Points on a hilly landscape, in no order, each with its height.
A ball rolls from a point to the lowest of its 2 nearest points, and stops where none of them is lower. Distance is the straight distance between rows; heights are no part of it.
z460: [-18 -15  -7 -29 -15  -7  -5  12  10 -11  -5  -9   2 -21  -6   5   5  -5
   0 -16  16 -17  22   7  22 -11 -14 -43 -38   3 -26]  height 3.87
z858: [-10 -15   4 -29 -11   0 -15  -3   9   0  13 -14   0 -26   3   2  -9 -12
 -10  10  -1  -6  12 -31   5  -7 -17 -18 -22 -13 -11]  height 4.65
z563: [-14  15   6 -15  27   2  -1  13  18  -4  25 -17 -12  11  17   3  16  15
  12 -15  25  -4   8  12  12  -2   3  -6  10  15   5]  height 6.74
z107: [ 11  24 -10  17   5   1  13 -12 -15  -3 -12  -5 -44 -16 -21   2   0  -9
   6  -1   7  27  13   8   3   3   7  17   5   5   5]  height 4.44
z271: [ 20  18   1  22  15  21   3  -9   0  16  15  -8   6  -6  -3 -11  -7   7
  -5  12 -10   2  -6  -6   7  -8   2  -8  -3  14  21]  height 2.76
z620: [ 11 -14   7  31 -16 -13 -12   0 -29  -9   0  12 -23   0 -19  -3  17  15
  -6  11   6  11   5   2   2  15   6  -7  -8 -17   0]  height 3.89
z795: [-18  -3   3  11  10 -26  -4  -8  22   2  -8   5 -30  -6  15  -6 -12 -11
  -1 -11  13   1   0   4   7  -6  12  19   1   5 -13]  height 4.41
z237: [-11   3  25  -2 -15  -2 -14  23  -9  -7  -7  30  -1 -16 -12  -2   2  -1
  -2  27 -14  -2 -10  20   0  16  10  13  12   0   3]  height 2.43
z643: [-17   2  35 -18 -15   7   6  21  -1  17 -25  12  -3  -2 -18  -4   3  -9
   9   9 -14   4  -4  25 -10  -5  30   4  14  15   6]  height 4.10
z275: [ -2  13   9  20  -8   0  -3  20  -9 -15 -13  18  20  -5  -6  -3 -17  -8
   8   2  -9  -1 -16  13 -13   1  -6   1  -1   1  -4]  height 5.25
z195: [ -9 -11  -3   8  -5 -11 -16  14   6  12 -10  23  17 -12   0   3 -16  -3
  -1   2   7 -18 -11   6  -3  18   6   3   9  -8 -25]  height 1.80
z930: [ 23 -12 -10  18  23   9   0   2  -8 -11  11 -17 -17   1  -6 -11   2 -10
   1 -17 -12   6   2 -22  -8 -24 -18   7 -20 -20   0]  height 2.78
z158: [-10 -14   2  20   7 -32   3   2  24   3 -19   6 -12  -2  15 -14   2 -11
  11 -14   7  13 -12  11   8   8  20  31  15   6 -23]  height 4.74
z968: [  5  -7 -16  34   1 -16   1 -21 -11  -7 -22   7  -9   7 -10 -10  -3  -1
 -11  -5   7   4  11   8   3  -3   7 -19 -27  -1   1]  height 6.49
z482: [ -9 -15  -5 -17 -30  24  14  -3  -4   0 -18  10  27  18  -6   9  14  -1
   6  25 -18  17  -9  16  -9  -1  19  30  26  -5   6]  height 6.42
z629: [  4  10   5  -7   6   6   5 -15   1   4  10   3  20  18  11  14  -1   5
  -5   2   7 -10   5  -6   4  -2  -6 -22  -7   3  16]  height 1.72
z174: [  7  18 -21  35  21   6   1  -1   5  -2  -1  -1  -8  -1  -1 -12  -1  11
  -5  13  12  -1  -4  27  18  13 -15  -8  -2  21   4]  height 3.90
z324: [ 16   6   1 -13 -20  10  38  -3  -2   2   2  -5   2  38  16  -5  15  14
  -2 -11  -4 -12 -16   1 -10   4 -24   2   0  22  27]  height 3.70
z299: [ -1  11  -3   5  20   7   1  11  12 -14   2  10  38 -13 -10 -12   5   1
   7  17 -27   5  -5 -16  -3  -6 -17   6   5  -2   0]  height 3.98
z462: [ 13  11   8   8 -31   4  27 -10   5   4   5   8  10  29  17   9   9   3
   2 -21  12   0 -26  19  -1 -17  -3  20  18   4  17]  height 5.76
z818: [ 19  -2 -20 -12  43   2  -4   1  14  -5  26 -28  11   6  14  14  -5  12
  13 -28   2   3  -9 -20  10   0   9  19  24  -9  -1]  height 6.15
z515: [ 15  19 -15  15   1  10  17  -9 -16   3   8  -8 -11  -6   0  11   2  -3
   8  -6   9  10   7  -8  -2  -4   8  38  21 -14   0]  height 3.03
z623: [-25 -11   1 -25 -21 -18 -10   1 -13 -17  -1  -2  -5 -12   4   8 -21 -11
   0 -10   6  -4   6  17  -4   8   4 -33 -34   6 -13]  height 7.41
z209: [  2  22   3   6 -14  -3  17   1 -20 -14  16  13   7  11   4  25   2   2
  20 -27  20  19  -8  13  -6  -9  17  29  19  -9  -2]  height 5.29
z954: [-20  19  18  -5  -8   2  11  -5   8   1 -12   3   9   3  -2   4 -12 -16
  11  10 -20   9  -1  18 -16 -18  -3   0  14   5  23]  height 4.14
z348: [-10 -14   9  -3 -15 -11   3 -12  -7  -5 -32   5  -9  12 -24   4   1  -7
   4  -6  -9  20  12  -6 -20  15   6  -4  -9  -3 -15]  height 5.48
z780: [ -4   8  18   9   2   1  -1   4   1  -1  16  -3 -27  -6   5  -1  12  -4
  -4   3  14  -1   7 -16   8  -7  -5   5 -12 -11   0]  height 3.62
z24: [ 22   1 -10   4  11  14  10  -3 -23   2  10 -16 -10  -3  -9  -5  -4   0
   6  -4 -18   7   1 -19  -1   9   8  20   6 -13  -5]  height 3.58
z830: [  8   4   0   0  32  12 -15  -4  22   3  19  -9  29   5  15   6   2  -3
  -6 -15  11 -13   3 -20  12 -22  -6 -14 -11  24   0]  height 4.85
z676: [-11   4  13   3  -3   7  -5   3   7  13 -16   0 -10  -9  -5 -11 -10 -13
   0  24 -19   2   3  -8  -2   0  15  19  15  -4   0]  height 3.46
z434: [-11 -13   8  -4   0  -5 -10  17   8   9   0   8 -16 -16   8  -2   5  -3
  -7  -2   9 -18   4 -16   2   0   0   7  -9 -24 -24]  height 3.10
z360: [  7 -16 -11  10  -9  -8 -20  11  -7  11  -7  28   6  -7   1  -6 -10  13
  -8  24   4 -19  -4  15  10  26   5   0   2   2 -11]  height 2.54
z433: [ -2  11 -10  26  21 -18  14   0  15 -14  -3   5   3  15   6 -12   9   4
   5  -9  15  12  -7  30  15  16  -4  -8   2  31   5]  height 4.32
z847: [ 28  -6 -12  35  14   8 -13   3  -7  10   5  12  26 -14  -8 -10   2   2
 -17   7  -7 -14   4 -14  10 -34 -15 -14 -15   5  -6]  height 3.39
z734: [ 11 -25 -24  -5  38   4 -18  19  22 -10  15 -19  16 -14  -8  -1  -3  17
   3 -10  -3  -7   9 -19  10 -11  -3 -16 -10  -2 -13]  height 5.56
z357: [  7   3 -16   6  43  10 -11  -9  30  -2  22 -14  16  -7   5  -6  -7  -3
   5   2  -8   1  -1 -16  10 -18  -1  11  12  -2  -2]  height 5.58
z370: [-24  -3   5 -45 -16   9  -2   9  21 -15  -2  24  18   3 -11   6  18 -10
  -3  25 -16  -1  -9  10 -15  10 -17  14  25 -10   8]  height 5.40
z973: [  6 -33  -7   1   2  -4   1   6 -11  19 -21  -1   8  11  -9   3   9  -1
  -7 -23  13 -13  12 -15 -15  -5  -2 -21 -22 -17 -20]  height 2.08
z439: [ -2  -8  -6  18  19  -4  -5  15  18  15 -13   8  30 -23  -1 -15  -3   0
  -2  11  -1 -15  -8  -9  11 -16  -5   7  19   0 -23]  height 1.85
z946: [ 17   7  10  20  12  17  -1   3 -20  -9   6 -16 -14  -8 -15 -13   4  -2
   2   6 -23  13  -1 -19  -4 -13 -15 -11 -16  -6  16]  height 1.82
z425: [ 20  -1  -2  15   1  13   2  -5 -19  -7   7 -26 -24 -11  -1 -25   1  10
 -11   8 -14  -1   5 -13   4  11 -15  -9 -16  -1  11]  height 0.79
z523: [  1   8   4  13  13   1   1   4   1  16 -10 -13  -5 -12   8 -15 -15  -5
  -1  -3   0 -12  -1  -2   4  -9  11  -6  -3   5  -7]  height 1.65
z621: [ -5 -22  -4 -36 -10   9  -4  -4  23   4  11  21  10  10   4  -2  18   5
 -12  35 -19  -8  -6   0  -2  17  -8  22  25  -6   9]  height 5.06
z18: [ 12  -2 -12  -5  10  10   1   6 -14   4  14 -14   6   2  10 -17  -3  26
  -7   9  -2 -24  -2   2  10  28  -4 -17 -13  17   3]  height 2.42
z409: [ -3  16  21 -10  -3  11  -6 -10   0  -2  25 -17 -14  -2  13   0  11  -3
  -9   9   5  -3  10 -18  14 -15  -6 -21 -24  -1  17]  height 4.05
z150: [ 11   6  13  23 -26  -9   8   0 -20 -11 -17   7 -30  -5  -4  -3 -14  -7
  -1 -14  -6  12 -11   4 -12   3  -5  23  -7 -12  -3]  height 4.52
z15: [  2  22  16  11 -24  -5   1 -14 -30 -20  -7   2 -20   0 -11   9 -15 -14
   0  -3 -13  22  -2   0 -17   2  -1  11  -8 -16  13]  height 4.77
z589: [-24 -19 -12 -22 -14  -2   8  -5  37   6 -17  13  11  19  -2   1  21  -6
   1  17  -7  10   1  21  -8  -8   8  20  37   4  -5]  height 5.96
z421: [ -1   7  -5  12 -15   0   7 -21  -3   6   5  11   1  16   3   8   1   9
   1  18   8   6   4  22   4   2  24  14  15   7  16]  height 3.95
z498: [ -2 -22 -10  -4  -4   4  -1   4  -3  17 -16   7  22  -5 -18   2  -2   3
   2  -1  -5  -4  11 -21 -15   2   8 -12   3 -12 -27]  height 0.85
z819: [ -4  10 -10  -4  -8 -11  25 -17  -6  -5 -23  -7 -17  10   2   5  -7 -12
   9 -18   1  16   5   8  -2   5  10  37  16  14   0]  height 4.97
z166: [ 11   7 -38   1  43   2 -14   1  12 -12  11 -30  14   0   6  18 -16  15
  15 -17   8   9  -8   4   6   3   2   0  30  -3  -2]  height 5.93
z613: [-14   4  -2 -18   1   2  -7 -15  15  12  11  -5   3   8  11   4  -3  11
  -9  21   2 -14  14   2  -3  -2   3  -6   8   6  13]  height 2.66
z608: [-11 -10  -6 -20   6  11  -9  12   3   5  -5  18  34 -19 -33   9  12   3
   3   2  -7   6   7 -17 -14   0   4 -15  18 -17 -19]  height 1.99
z989: [-19  -4  21   7   0 -18   4  12  12   5 -16  19  -2 -11  -4  -9  -4 -11
   5 -10   7   0   1   2  -5  -9   0 -14 -12   5 -16]  height 4.61
z159: [ 16  23 -26   4  -7   4  23 -13  -3  -7  -1  -8 -18   5   1   0  -8   3
  -4   6  -3   8   5  21   0  10 -23  26  19  21  24]  height 4.08
z351: [-28 -12   1  -8   0 -22 -14  -2   6   4 -10  23   7 -25 -13   5 -11 -10
   1 -14   5   5  19   0  -5 -23   1 -21 -12  -8 -22]  height 4.21
z850: [ 20 -17  15   7 -16   1  -3  -4  -8  45  -1   0   7  -3   5 -10 -11  -4
 -15   5   2 -13 -11 -28   1  -2  18  -9   1 -11 -10]  height 1.70
z207: [  6  14  14   9  -9  -3  20   6  -9  -2  11  15   8  22  12  15  11   6
  12 -27  16  -3 -15   6  -5   0   3  13  10   2   4]  height 5.53
z286: [ 12  -5  -3  32  -9 -12   5   0 -18 -10  -9  19 -25   3  -7  -1  11   1
   2  -6   5  11  -6   4  -2  11   7  18 -13 -10 -14]  height 4.24
z386: [ 16  13   9  18  14  21  10  -2   7   0  11   8  35 -10 -14 -15  -1   8
   4  23 -25  11  -7  -6   5 -15  -8  -6  -5  13  22]  height 3.43
z371: [-20 -10  30  -4 -12 -17  17   6  18  14 -20  15 -22   2  -3 -12   9 -10
   2  -9  13  -4   2  -6  -1   6   4   0 -15  15  -9]  height 4.92
z963: [-11   4  19  -1 -14  -2 -26  19 -19  -4   1  36  14 -30 -17   4   5   0
  -6  19  -5  -7 -10   2  -8  -1   7  -1  12 -29  -6]  height 1.58
z490: [ 11  -9  27   1 -20   7   3   9  -5  28   5  20  12  -7   3  -1  -3  -5
  -6  -8   5 -14 -20 -21 -12   0   5  -1  -6 -13  -5]  height 2.64
z530: [ -2  10   5   5 -16 -11  12  -7 -24 -17   0  19  -8  10  -8  24  -3  -5
  11 -18   3  23  -3   1 -19   2  21  12   2 -14  -4]  height 5.05
z581: [ -3 -10  -2  -8  13   3 -15  -6  -1 -18  11 -22 -25  -3  -7   9   9  -8
  -1 -10   0   8  28 -22 -11 -23  -4  -8 -18 -41   0]  height 2.40
z240: [ -3 -17   1 -19  -4   9  -7  -1  16   8   5   6  10  -9   2  -9   4   6
 -16  28 -23 -14  -4 -20   8  29 -16  13   8  -3   3]  height 4.73
z353: [-17   4  21 -14 -28 -12  -6  -6 -14 -12   8 -13 -11  -7  16   8 -15 -11
  -4   1  10  -5  -5  10   4   2  -3 -29 -31  -3   3]  height 7.32
z632: [-19   5   9 -15   2  -2  -1  13   9  -5  -7  20  24  -3 -15   9   5 -10
  13  -2  -4   3  -2  -7 -21   2  12   8  14 -15 -18]  height 2.85
z169: [ 22  16 -25 -17  29   7  12  -1  -1   1  28 -29 -13   2  11   2   7  17
   9 -19  10   8   1 -15   9   6  -2  22  17  12   9]  height 6.35
z262: [  0 -15  -6   1   0  -6   0  -5  -6 -20  -8 -26 -29  13  -3  -7  19  -5
   1 -23  14   9  25  -9  -3 -11  -7 -12 -38 -26  -2]  height 3.13
z903: [ -3 -11  16   6 -10  -3 -29  10 -28   7   1  -3  -4 -24 -19  -9  -2 -10
   0  10  -1  -2  12   1 -10 -21  10 -23  -7 -21   0]  height 3.20
z970: [  5  14  -3  23   8   6 -16  15  -8 -17  11  10  12 -16  -2   6 -13  -8
  -1   5 -13  -7 -12   2 -10 -13 -17  -2  -5 -14  -5]  height 5.52
z790: [-14   1 -13  15  18 -26  -3 -17  24 -17   4  24  10   7   6   2  -3   0
   2  -9  11  23   6  12   8  -3  14 -20 -16  21   2]  height 4.75
z352: [-10  12   7 -18  25  16  -6  -2  21 -11  28 -19   1   6  21   8   7   3
  -4  -1   5  -8  14 -17  11 -16  -5 -16 -19  13  11]  height 4.43
z725: [  7   3 -24  30  26 -24  -2 -10   9 -30  -6   5  13  15   2   3   5   6
   8 -25  13  30 -11  28   8   4   3 -17  -9  27  -2]  height 4.67
z307: [  9 -14  13 -25 -16  12  20 -10   8  33  14   6  21  23  -2   0  13  11
 -14   2   3 -12 -10 -19  -6  14  -1 -10   0   7  10]  height 1.81
z756: [ 20  14 -24  11  14   3   0 -11 -12 -13  13 -10 -27  -1 -13  24   2  11
   4 -14  19  14  16 -10   1  -4   9  11  10 -21  -2]  height 2.39
z308: [ 30  -5   6  21  18  12  -1 -13   8  11  14   8  35 -17 -15 -11   1   7
 -11  15 -17  -3   2 -24  18 -20 -14 -16 -19  18  10]  height 3.94
z900: [-11   0  13 -13 -20  -1  -9 -12   2  11   9   0 -24   9   1   1   7   6
  -9  22   4  -6   9  21   9   3  20  -1  13   9  22]  height 3.38
z550: [  9   1  -3  -6 -26   5  -7 -15 -11 -14   4   4 -15   6   6  17   4   5
 -14  23 -15   4  -6  -5   7  30  -4  28  13 -16  17]  height 4.13
z619: [ 19 -11 -19  -3  35   7   2  13   5  -1  20 -20  13   7  12  -8   1  31
   4 -12   4 -20 -13 -11   9  20  -7  -8  -3  12  -9]  height 3.05
z210: [ -5  -8  -7  23   9 -20  -8   6  27  12  -7  20  19  -3   7  -6   0  -2
  -1  12   8 -12  -6   7  10   9  -4  11  17   1 -17]  height 0.67
z911: [-15 -25  -9 -17  12   0  -4  10   4   1 -13 -18  -5  -9  -5  -5  10  -2
   0 -21  21 -18  28  -6  10 -14  -3 -38 -26   1 -25]  height 3.50
z767: [-14  17  14  15   3 -10   0  13   6 -24  -2  15  10   1   6   2 -14  -7
   3  -4  -1   6 -15  27  -8  -6 -12  -6  -9  16   7]  height 4.96
z99: [-14   1  -2  -9   5   4  -3  14  13 -10   2  12  14 -16  -2  -1   0   4
  -4  21 -20  -9   0 -14  -5   9 -22   1   1  -9  -7]  height 4.39
z525: [  1  11  14 -12 -20  19   8   0 -27   8  -8   4  29  10 -12  10  -7   0
   9  11 -23  12  -5   4 -23   7  18  -8   8  -1  12]  height 6.83
z517: [ 16  12  -2   5 -25  -5   0 -17 -17  -8  15  21 -20   6   2  18   3   8
 -13   5  11  11  -1   5   4  23   8  31  12 -14   9]  height 3.84
z430: [ -9 -18   3 -32   5   3  -2  -2  11   3  16 -12   7  -9   6   0  -3  -6
  -5  -7  -6  -6  -3 -40  -8   7  -4  -2 -14 -12 -13]  height 4.93
z634: [  7  18 -12  -7   7   8  12  12  -9  -8  19  -4   2  15  13   8  -4  14
  11  -9  -3  -8 -11  23  -3  14 -12  11  19  16  14]  height 3.11
z274: [  7  10 -18  18   6   5 -20  -8 -27 -10   5  -4 -12  -4   3   7 -21 -13
  -4  -1  -6   3  -6  16  -8  -8 -10 -10 -12 -12   0]  height 5.80
z516: [  3  -7 -13   0  34   5  -1  -4  30  17  10 -17   2 -13  10 -25  -6   3
   0  20 -10 -10   7 -12  13   0   7  12  12  11   2]  height 5.91
z340: [  5  18  -3  26  13  16  -2  -4  -2  11  -8  -4   7  -3  -5 -18  -3  11
  -9  26  -5  -5   4  15  13   0  -3 -22  -2  23  17]  height 3.40
z605: [ 12 -16  14 -22 -19  15  19  -3   6  15   4   2   9  18  -1 -11  18  14
  -7  18 -20  -5 -14 -14   0  15  -6   8   5  12  20]  height 2.63
z810: [-18  -6  24 -23 -11  -4  16   9  11  17 -17 -11 -17   0   3 -12   6  -2
  -7   8   1  -7   9 -11   2  18  -9  -8 -11  15  -1]  height 5.20
z456: [-11  -7   4 -25 -17  -2 -22   2   1   3  15 -20   8 -46   6  -3  -4 -14
  -8  15   2 -10  19  -8  29 -18  -9 -35 -20  -2 -12]  height 4.38
z406: [-18  -9  13   0  -6 -15 -22  -4  -8   2  -8  11  -5 -15 -22   7  -2 -16
   1   2   6   7  18  -4 -16 -25  13 -13  -6 -27 -13]  height 3.78
z948: [-11 -10  -3 -15 -26   9  17 -13  11   3 -11   1  11  30  -2   8  17   1
   8  22 -12   7   4  21 -10 -14   6  11  29  12   9]  height 6.20
z587: [ 14  -4 -22  16  -4  -3   6 -18 -29   3 -22 -12 -16   6   0  -5 -13   4
  -9  -5   1  -5   3   7   3  19   0 -13 -12   3  -1]  height 6.67
z920: [ -8  17   1   8  -2 -12  -1 -23   1  -9  12  22   0   7   1   5  -4   5
  -3   3   9  14   6  21   0  -2  18 -11  -8  11  13]  height 4.37
z532: [ 16  19  -5   7   8  18  10   4 -28   3   1 -20 -40 -16 -18 -12  10   3
   6   7  -6  15  14 -15   4  13   3  20  14   3  10]  height 4.07
z957: [-13   7   0  -9   2 -18  10 -11  27  -5   4 -11 -12  21  41  11 -10 -14
  -3 -21  17  -6  -8   0   8  -3 -23  15  -4  12   2]  height 4.72
z789: [-15  33   2   8   7   2   0  -5   5 -16   4   8   0   0   7  11 -14 -14
  12   6  -6  11  -3  17  -9 -17  -3   6  13  -4  15]  height 4.58
z58: [ 17  18 -29  11   9  11  -9 -28 -32  -7  -5 -24 -16  -2   0   6 -20 -19
  -5 -18  -2   9   7   6 -10 -20  -6 -16 -13  -1   8]  height 6.03
z648: [ 25   9  -5   6   4  16   7   4 -22   7   5 -15 -19  -1   2 -20   2  18
  -6  10 -10 -12  -9   3  16  31  -7  -2  -7  17  17]  height 1.74
z16: [-20 -30  -8 -18 -21 -22  -8  14  -8   0 -20  -6  -8 -21 -11 -13  -7  -5
  -4  -3   5 -14  17  22   4  12   3 -29 -34   8 -23]  height 7.52
z42: [  6 -31  -9  -9  27  -6  -4  14   4  17 -15 -21   7   5  -3 -10   9  -3
   3 -27  11 -17  17 -20  -6 -24  -1 -21 -25  -5 -20]  height 2.89
z775: [ -4   0  25   4 -16  -2 -14  22 -29   6  -4  22  10 -19 -20  -1  -3  -6
   6   6  -8  -7  -6  11 -15 -11  22 -13   6 -14  -8]  height 2.41
z33: [-10  -2   8  -3   5  -1 -11  12   7  17  -4  -6  10 -30  13 -10 -24 -12
  -9  -1  -5 -22  -2  -4  12 -19 -12 -21 -13  13  -5]  height 2.57
z799: [ -2 -28 -11 -30   6   0  -9  22  -3  -8  12 -20  -6 -12   1  -3   4   2
   4 -11  -2 -11   4 -23  -5   6  -7 -13 -24 -22 -26]  height 5.21
z459: [ 10 -13  14  16  -4  -1   0   8 -13  36 -23  -1   2  -7  -5 -15  -5  -5
  -6   1  -8 -21  -4  -6  -2 -10  12 -13  -6   3 -13]  height 0.28
z796: [ 22  -5   1   8 -39   5   7 -11  -4   2 -18  14  -4  19   2  12   0   2
 -14  20 -14   5 -12   2   7  28  -4  35   8  -5  18]  height 4.40
z181: [-20  11   6   9  14 -13  -9  -4  22  -1 -14   2 -20 -17   4  -6  -9 -20
   6   5  -2   6   6  -6  -3 -16  10  20  11 -12 -14]  height 4.04
z123: [  0  -7  -5 -18 -18  26  20   0 -12   8 -14  -2  47  17  -7   5  -1  -2
  15   7 -21  13  -8   4 -19  12  17  14  15   4   2]  height 6.63
z404: [ 13   9  -2  13 -23  17  27   1   3  11   5  -1  29  14  12  -4   2   5
   9   4   0   0 -27  25  -7 -27  -2  11  23  10  19]  height 5.86
z610: [-12 -12   6   4  -2 -20 -15  18   4  10  -1  22 -13  -8  14   4  -7  -4
   0  -1  14 -15 -16   3   1  11  21  19   7 -15 -31]  height 2.51
z573: [ -5  11 -22 -25   9  10  -3   3  -6 -22  17 -15   8  11   8  11  -8  19
   6   3 -10  -6   3   7  -3  21  -9  -3   2   4  13]  height 3.61
z865: [  2  -1  24 -25 -18  10   0  -9 -22  11  -1 -10  10  -1  -6  -2 -12   0
  -2   5 -18   5  -2 -13 -12  10   7 -21   0   2  14]  height 7.01
z894: [ -5   4 -19 -12  16  -8   3 -16  32  -3  12 -14   0  31  23  16   4   9
   3 -11  18   1   5   1   5  -4  -7  15  26   0   7]  height 5.30
z313: [  4  -6 -17  26  20 -26  -3   9   9  -6  -9  -1 -29 -11   8 -10   1   4
   9 -18  14   8 -12  15  12  23   0  29  21   1 -30]  height 5.02
z198: [ 27   0  -2 -17 -23  19  23  -9  -6   5  10  -8  -3  26   7 -10   7  20
  -3  12 -21  -8 -14  10  -2  11  -7   6  10  18  35]  height 3.23
z712: [ 20 -11  -7  17  14   9  -4   0 -17  -8   5 -32 -26   6   2 -13  16 -13
  -9 -20   5  -1  16 -10   4 -21 -19  -5 -38 -19   9]  height 3.41
z615: [-14   0   7  -4 -17  -7  12 -26   5  -2 -28   0 -16  21  -5   6 -11 -14
   4   3  -9  20  13  -2  -5  10   6  16   0   5   0]  height 5.24
z389: [ -5   5 -14  -9  32   2 -12   5  19  -3   5 -14  21  17   8  21  -2  16
  12 -16  18  -4   0   6  -1  -4  13 -10  19   2 -10]  height 5.66
z859: [  8 -44 -24 -22  25   1 -19  22  11  -8  16 -13  14 -14 -21  -3   6  13
   4 -15  -9 -12  10 -15  -8  -4  -5  -8 -15 -26  -9]  height 5.47
z907: [  4  -1  -4  22 -28  -4   9 -17   2  13 -11  17  11  12  10   5  -9  -1
  -8  10   2  -1 -10   7   2  11   3  26   8  -1   3]  height 4.36
z213: [  4  17 -23  18   7 -14  14 -12  -8  -7 -13  -5 -30 -14  -2   1 -15 -13
  11 -23   7  21  -7  17  -2   5  -4  22   2  14   0]  height 4.71
z501: [ 17  14  -3   1   1   7  16   9 -18  10  -4 -10   2   8  14  -9 -11   7
   0  -9  -6 -10 -20   8   0  14  -4   7   5  14   8]  height 2.50
z315: [-24 -13   8 -18 -16  -5  -2   7  28  -7 -10  28  -2  10  -2  -3  24  -4
   0  22  -9  -6 -11  26  -4  -4  -1  18  28   5   4]  height 5.71
z476: [ 18  -2 -11  41  29   6  -9  13  10   3  -6   3  30 -14   0 -13   5  -3
  -6   0   1  -4  -4  -9  11 -21 -18  -2   2  -1 -13]  height 2.73
z781: [  4 -13  20  12 -26 -18 -24   7 -25   0  -3  24 -21 -10 -11  -3   9  11
 -11  17   5   9  -4   9  13  17  23 -14  -4  -2   4]  height 3.51
z793: [-18 -14  21 -17 -18  -5   1   7  -7  -4  -8  34   7   4 -41  13  21   0
   5  -4   7  23  11   0 -18  22  16 -18  -6  -5 -12]  height 6.01
z871: [ 12  17   7  10 -10  11  11  25  -5   3   0   4  32   2   9  -7 -15   1
  13   3 -17  -4 -33  25 -14  -5  -9  13  19   4   6]  height 5.57
z438: [  5  -2  -2   3  16   1 -14  -1   0 -16  13  -4 -28   8  -9  22  14   6
   5 -12  24   8  22 -18  -4 -14  10  -7 -14 -30  -4]  height 1.57
z62: [ -1  11 -24  26  19  -5  -7 -24 -10  -5 -14  -9 -13   8  -8   5 -13 -12
   2 -10   8  15  12  17  -3 -20  12 -22 -15   7   1]  height 6.27
z511: [-11   2  -7 -11   7  -7  -2  -2  42  -8  13  -7   0  13  36  10   2   1
  -4  -2  10 -12  -1  -7   5   0 -32  17   4  -1   0]  height 4.98
z442: [  6  11  11  -2 -20  -4  24 -15  10  -5 -10   1   2  32  22   1   2   0
  -9 -15   3  -8 -15   9  -4   1 -27   2 -15  14  23]  height 4.06
z108: [ -3  17  -1   9  12  -1  14 -16   8 -22  -8 -16  -5  25  26   0   0  -8
  -5 -28  15  -2 -11   6  10   0 -28   6 -12  23  10]  height 4.42
z300: [-26   6  21 -15  -6   0   5  12  16   2 -15  17  20   0  -7   0  -1 -17
  17   2  -4   6 -12  21 -16 -10  15   6  20   3  -2]  height 3.52
z754: [ -8   9  -4   0  29  -5   7  18  13 -22   9 -18 -22  19   6   6  19  17
  10 -29  30   5   7  -3  13   5   4  -4  -2   6  -2]  height 6.89
z953: [ -7  -4  15  -6 -18  -2  -9 -13  10  35 -16   4   2  -5   9   1 -10  -9
 -14  20   1  -8   6 -19   1  -1  14  -2   7  -7   0]  height 2.70
z291: [ -4  -5  20  -8 -21   0 -31  13 -28   0  -1   3  -8 -12  -9   0   2   6
  -4  30  -7  -7  -2   2   2  21  13  -3   9  -7   6]  height 3.02
z569: [-22  -5   5 -29 -31 -10  -8  20   3 -12   5 -11  -4 -41  -9  -3  12 -14
   2   7   6  -7  18   8  32 -11 -16 -34 -24  -6 -27]  height 4.12
z752: [ 15  17  -7  20  -7 -15  10 -13 -12   0  17  18 -26  -4   4  14   3   2
   0 -13  26  16   1   6   6   7  17  33  12  -9  -1]  height 3.53
z347: [-15 -15  12 -18 -12   4  13  -1 -16  -3 -23   7  16  15 -32  12   9  -1
   5  -9   4  17  16 -12 -23  15  -9 -31 -11   0 -10]  height 5.75
z504: [ -3   9  18 -11  -3  15   8  16 -17  21  -3  -4 -10   9   2  -4   6   3
  13   1  -2  -6  -2  15  -2  -3  23   9  20  15  11]  height 4.62
z331: [  8 -14 -17  -1  44   1 -17  -9  31  -3   9 -15  28  -4   0   7 -13  -3
   2 -16  -4  -3   3 -28  10 -22   1  -7  -3   4 -10]  height 5.26
z751: [  0  -3  -5  15   7 -15  -3  20  -9  -1  -6   5 -38  -8   9 -13   1   8
   3   0   8  -5  -8  17  16  27   1  21   2  10 -18]  height 5.23
z863: [ -2  18  -8 -20  32  13   5   3   6 -13  27 -25   2  11  10  10   3   5
  15 -18   2   8   5   1   3 -10   3   4  17  14  14]  height 6.55
z831: [ 11  16  -4   0 -12   7  15  -5   5  -6   8  -4 -16  13   9  -8   6  12
  -8  18 -13  -1  -4  10   0   3 -20  21  18   8  31]  height 3.72
z585: [-10   4  24 -27 -31   0 -17  -9 -20   2  18 -11  10  -3  11  13 -13  -9
  -8   7   2  -2  -1 -16  -6   4 -10 -31 -10  -8  17]  height 7.19
z812: [  2   2  15 -18 -11   5   4 -19   8  25   5   4  24  11  -1   1  10   8
 -17   0  13 -10   9 -22   3  -2  -4 -32 -12   7  14]  height 0.51

For each start below, name the point where the ball stops.
z525 | z271
z58 | z498
z313 | z459
z404 | z498
z799 | z498
z207 | z963
